Points, in no order, along strands that fork and pass close to each other.
In the rows, 128 means zero.
Two points are linked if the straight distance between their rows is under 120. Some points are linked to none.
<999>: [ 89 137 118 143 127 177 137 137 153  57  92  74 152  88 163 102 154 172
 181 152  94  96]
<836>: [113 117 188 136 165  79 142  61 143 150 136 157  62 153  71 126 102  97
  83 104 145 191]
<586>: [127 122 129 100 121 128 113 102 137 161  89 119 100 140 136 106 131 126
 138 111 179 165]
<706>: [158 102 139 152 107 141 127 168 151 110 135 114 180 144 108 130  73 150
 123 168 144 128]
<974>: [ 59 107 106 130 127 133 136 143 161 101 144  82 132  66 169 108  92 178
  93 100 124 135]
<507>: [147 122 104 132  69 155 140 178  97 116 117 110 137  91 110  95  69 173
 119 140 139  70]
<1044>: [145  80 101  78  83 133 136 126 161 127  92 145 143  59 172 132 139 172
 162 108 124 150]
<27>: [122 136 104 117 137 169 170 154 122 181  87  82 114 115 145 130 164 163
 140 144 129 129]
<251>: [125 116 103  63 149 145 150 151  97  93 149  95 186  46 167 147 123 187
 138 159 122 138]
<562>: [133 145 124 166 122 167 121 159 141  47 124  91 173 125 139 113 133 180
 161 133  99 140]
<674>: [179 116  76 169 144 164 104 147 136 139 135 139 139 130 121 172 172 178
 105 121 102 104]
<857>: [135 147 129 148 102 137 139 165 155  88 131 127 135  80 140  42 128 134
 108 168  99  86]
<37>: [225 117 150 130  67  96 115 154 129  98 136 150 151 151 125 121 130 176
 125 142 123 112]
<284>: [119 119 153 121 132 160 130 117  96 190  93 136 120 147 114 198 123 112
  93 119 117 120]
<71>: [ 62 114 110 111  88  92 140 139 174 139 130 105 152  58 174 109 107 172
  97 133 148 102]
<1048>: [152  98 157 142 130 136 181 139 160 145 136 111  89 134 141 151  96  96
  75 149 102 150]
<683>: [137  98 129 160 116 113 166 129 148 114 140 104 109 118 164 171 102  95
 106 193 119 124]
<889>: [126 154 145 126 139  96 107 106  75  89 143 139 105 173  82 147 129 149
 138  91 189 179]
<334>: [ 69 121 156 116 163 173 161 127 112 153 121 106  92 143 123 128  78  70
 137  79 134 158]
<658>: [104 140 176 133 178 188 138  84 119 192 127 123 113 162  83 146  99  59
 121  77 127 130]
<746>: [159 139  77 139 146  95 153 147 135 171 120 134 139 138 107 114 124 163
  97 133 123 122]
<640>: [101 136 113 130 153 167  87 144 102  99 110 131 160 143 125 121 135 129
  93 151 131 124]
<784>: [129 142  95 142 120 128 169 142 104 118 138 145 121  65 150 175 191 123
 127 142  99 119]
<651>: [ 74 116 108  62 117 201  76 122 115 124 105 103 117 100 161 127 141 133
 176 120 131 106]
<40>: [123 185 113 145  84 107 155 144 109 137 169 104  89 145 124 115 156 122
 115 119  86 142]
<446>: [ 79 147  95 159 118 162 148 146 128  74 156 112  93 115 151 106 127 103
 158 137  64 105]
<806>: [124 144 146 120 157 134 109 106 149 165 164 155  99 159 111 123 177  67
 111 139  97 127]
<829>: [101 146 140 110 147 111 129 135  90 105 137 126 110 149 155 163 136 119
 145  92 156 188]
<828>: [162 161 103 159 163 159 114  77 114 138 159 123  96 160 125  89 152  56
 177 102 125 138]
<395>: [141 158 119 117 145 164 180 107  92 163 150  94 111  99 148 109 180  72
 178 146 107 167]
<244>: [160 105 154 114 148  99  83 156 152  96 107 171 166 197  87 123 108 164
 174 103 172 133]
<975>: [175 121 150 160  78  79 117 153 147  87 142 143 190 114 151 138 138 159
 138 140 154  91]
<982>: [143 103  79 149 159 111 136 136 187 183 110 148 145 145 112 137  92 146
 138 124 119 102]
<697>: [150 128 168 119 174 149 105  92 146 202 144 114 108 175  91 141 147  62
 124 107 103  95]
<178>: [133 158 172 130 145 132 109  83  85 198 113 124 138 201 104 201 129 100
 119  99 143 115]
<61>: [119 165 159 148 147  83  84  90 120 129 148 125  92 202  93 122 163 144
 123  68 162 148]
<154>: [ 84 169 129 137 157 141 106  81  99 155 118 106 147 188 115 169 134 101
 126 135 154 134]
<469>: [155 133 126 159 174 123  92  66 136 133 137 118 120 186 140 117 152  86
 164  84 137 169]
<810>: [118 121 141 148 128 186 130 162 168 114 101 108 171  93 114 127 129 168
 114 184  83  97]
<520>: [132 137  78 133 113 134 147  67 125 134 134 113 117  79 166 170 198 133
 172 138 111 136]
<319>: [163 103 127 122  99 144  98 161 140 142  88 173 163 104 154 114 155 129
 114 166 116  66]
<554>: [187 102 149 103 138 142 121 191 166 137 103 141 136 192  84 123  96 167
 154 107  77 121]
<915>: [110 121 166 123 112  68 127  59 126 117 114 128  59 146  88 131  83 133
 108  96 168 186]
<988>: [133 147 167 165 135 107 118 107 111 114 151 133  79 152 151 120 128  92
  70  66 153 144]
<585>: [170  80 149 104 100 163 110 199 135 145 112 165 104 125 131 118 138 115
 120 158 132  69]
<159>: [112 171 141 153 102 161 142  67  37 149 122  83 109 125 153 158 101 102
 120 102 155 123]
<729>: [202 114 151 111 104 105 113 160 140  94 117 159 148 181  95 103 100 189
 178  98 115 136]
<281>: [133 146 101 127 133 124 152 156 145 186  99  83 133 172 119 135 139 161
 107 170 144 110]
<856>: [140 110  89 150 131 110 158 134 125  73 153  99 153 105 160 149 106 117
 138 177 164 127]
<84>: [142  82 135 152 144 162 153 185 165 101 145 111 162 114 140 122  61 131
 148 137 137 154]
<212>: [152 120 116 126 126  53  90 119 157 119 142 196 152 129 126 111 152 107
  91 154 129 123]
<948>: [ 73 141  92 126 111 118 132  95 138 153 124 122 115 100 148 110 144 109
 119 143 111 127]
<336>: [144 127 102 190 132  96 121 119 137  93 154 121  98 149 175 135 125 114
 107  84 138 110]
<959>: [136 145 146 127 129  87 103  90 151 157 134 122  99 178 132 108 175 103
 153  97 185 162]
<1007>: [ 79 104 139  74 153 209  98 132  90 131  82 117 123 136 132 127 115 111
 169 125 133 144]
<372>: [130 115 153 123 132  97 145 111 162 157 127 139  84 137  91 111  83 110
  64 149 118 179]
<887>: [ 76 163 118 128 123 100 128 112 135 143 168 158  84 116 114 111 162  60
 114 125 127 116]
<467>: [132 116 113 103 130 135 105 145 146 117  87 129 133 161 122 105 123 163
 158 105 171 137]
<390>: [112  93  96 132 186 109 111 114 158 172 121 195 132 130 127 132 112  91
 141 113 148 115]
<509>: [120 132 146 103 179 128 105 146 142 148 148 170 106 194  52 145 127  90
 111 158 109 129]
<694>: [117 147 126 108 140 177 156 120  58 193  68  93 126  99 152 138 151 128
 153 108 118 111]
<349>: [175 153  86 152 136 107 132 113 116 189 159 142  94 135 101  98 154 165
  78  97 110 135]
<875>: [133 125 153 135  82 145 152 189 122 132 148  93 188  97 100  95  80 166
 138 185 143  81]
<812>: [145 103 111 142 182  67 100 101 157 140 152 208 114 150 107 128 132 114
 103 100 148 127]
<68>: [164 160 101 118 139 141 138  90  81 118 119 109 115 156 135  88 158  90
 175 141 119 142]
<757>: [101 175 124  86 136 159 171 110  80 179 166  50 124 102 154 127 169  83
 171 134 143 131]
<481>: [ 67 104 102 101 128  93 141 122 136  85 158 131 100  73 139 104  66 162
 112 104 174 153]
<32>: [143  69 191 120 126 115 131 185 134 111 150 171 215 109 132 129  79 127
 130 145 190 140]
<328>: [ 99 127 130 109 139 174  85 118 116 141  88 168 115 150 102 103 118 102
 136 138 112 116]
<249>: [112 178 135 117 128 165 171 100  36 190 104  93 139 107 135 128  85  85
 146  78 137 108]
<192>: [ 55  98 151  93 134 137 141 172 142 115 117 132 100 124 141 117  92 105
 127 109 126 146]
<273>: [111 165 146 112 103 148 136  66  78 160 141  68 127 110 167 146 156  73
 136 134 163 130]
<693>: [110 133 119 130 140 137  85 137 144 127 154 117 110 214  65 152 134 125
 142 162 103 115]
<479>: [137 120 151 130  86 127 148 173 150  86 144 127 181  50 144  94 148 130
 121 191 113  95]
<226>: [189 111 105 177 102  91 137 122 161 134 131 144 153 125 130 189 157 183
 115 139  88 112]
<85>: [ 90 144 144 102 150 139 138 195 121  97 127 130 124 172 151 115 133 132
 123  96 129 173]
<165>: [108 157 192 151 158  77 136  75 110 147 156 141  86 167 100 158 112  70
  86  73 133 154]
<1034>: [ 97 115 182 139 134  47 112 110 138 100 106 169  51 126  84 142  91 147
 120  91 174 138]
<89>: [223 106 137 152  92  84 118 150 158 127 131 129 141 133 130 141 179 177
  99 139  80  58]
<785>: [ 98  91 123  69 125  96 130 124 146 119 106 133 170  53 195 143 104 164
 122 103 150 135]
<210>: [ 68 154  91 113 167 127 110 110  80 129 119 130 174 154 110 145 112 122
 115 162 166 139]
<552>: [144  95 123 150  89  95 132 141 132  80 163 145 204  91 152 143  92 121
 175 149 160 101]
<696>: [190 115  97 166 137 192  80 110 133 106 126 126 136 125  91 117 158 173
  86 148  71 110]
<189>: [156 119 118 104 137  90 129 143 137  97 139 193 182 127  99 136 133 119
 142 172 135 158]
<96>: [146 107 108  88  83 161 127 173  92 130  98 163 109 114 131 116  93 146
 112 126 156  90]
<1035>: [126 142 154 139 138 150 131 133 120  88 120 102 143 134 165 147 193 113
 125 136  88 161]
<419>: [121 156  96 156 130 155 114 149 155  98 131 102 141 169 103 140 140 146
 164 155  77 106]
<52>: [132 110 110 122  99 127 122  88 145 121  86 146 155  77 168 146 176 157
 148 125  92 147]
<243>: [146 182 123 176 113 108 135  94 121 180 135  94 117 121 119 114 168 140
  73 113  69 139]
<270>: [151 112 124 121  94 135 152 165 135 112 127 178 147  62 153 132 157 116
 120 173  89 106]
<845>: [101 156  86  89  98  93 173 129 104 149 132 138 130  70 140 120 108 143
 109 159  90 111]
<804>: [105 108 138 111  85 193  96 123 126  74  92  73 112 113 164 127 164 158
 178 136 104  97]
<803>: [ 90 160 109 129 101 116 155 133 126  74 178 115  88 122 153  83 121 120
 147 106  96 155]
<222>: [176  86 173 124 149  73 115 140 144  94 148 193 179 128  90 122  86 119
 111 150 170 142]
<444>: [ 96 119 139 131 140  55 117 115 150  72 129 162  88  80  88 105  88 154
 123  95 197 151]

A fork is a point with three links. Follow the links from the first point to the second and name the forks in between, in order.
<1044>, <674> | <836>, <37>
<40>, <693> | <746>, <959>, <806>
<395>, <154> | <959>, <806>
<390>, <586> | <746>, <959>
<915>, <959> | <836>, <37>, <729>
<999>, <27> | <806>, <959>
<85>, <784> | <959>, <729>, <37>, <836>
<222>, <395> | <746>

A fork is a point with three links, a tip a point with one. Leave the first point through the second and follow the links. Name the first fork or tip that comes.
<395>, <757> | <746>
<640>, <328> | <806>
<419>, <562> | <284>
<1034>, <444> | <270>
<784>, <520> | <836>
<249>, <159> | <959>

Follow the links from the first point to the second, and from the first to the third. Name the last point that the two ways share.
<829>, <552>, <757> | <959>
<61>, <212>, <243> | <746>
<1044>, <658>, <674> | <37>
<212>, <89>, <829> | <959>
<845>, <469>, <178> | <806>
<372>, <585>, <857> | <270>
<804>, <273>, <845> | <806>
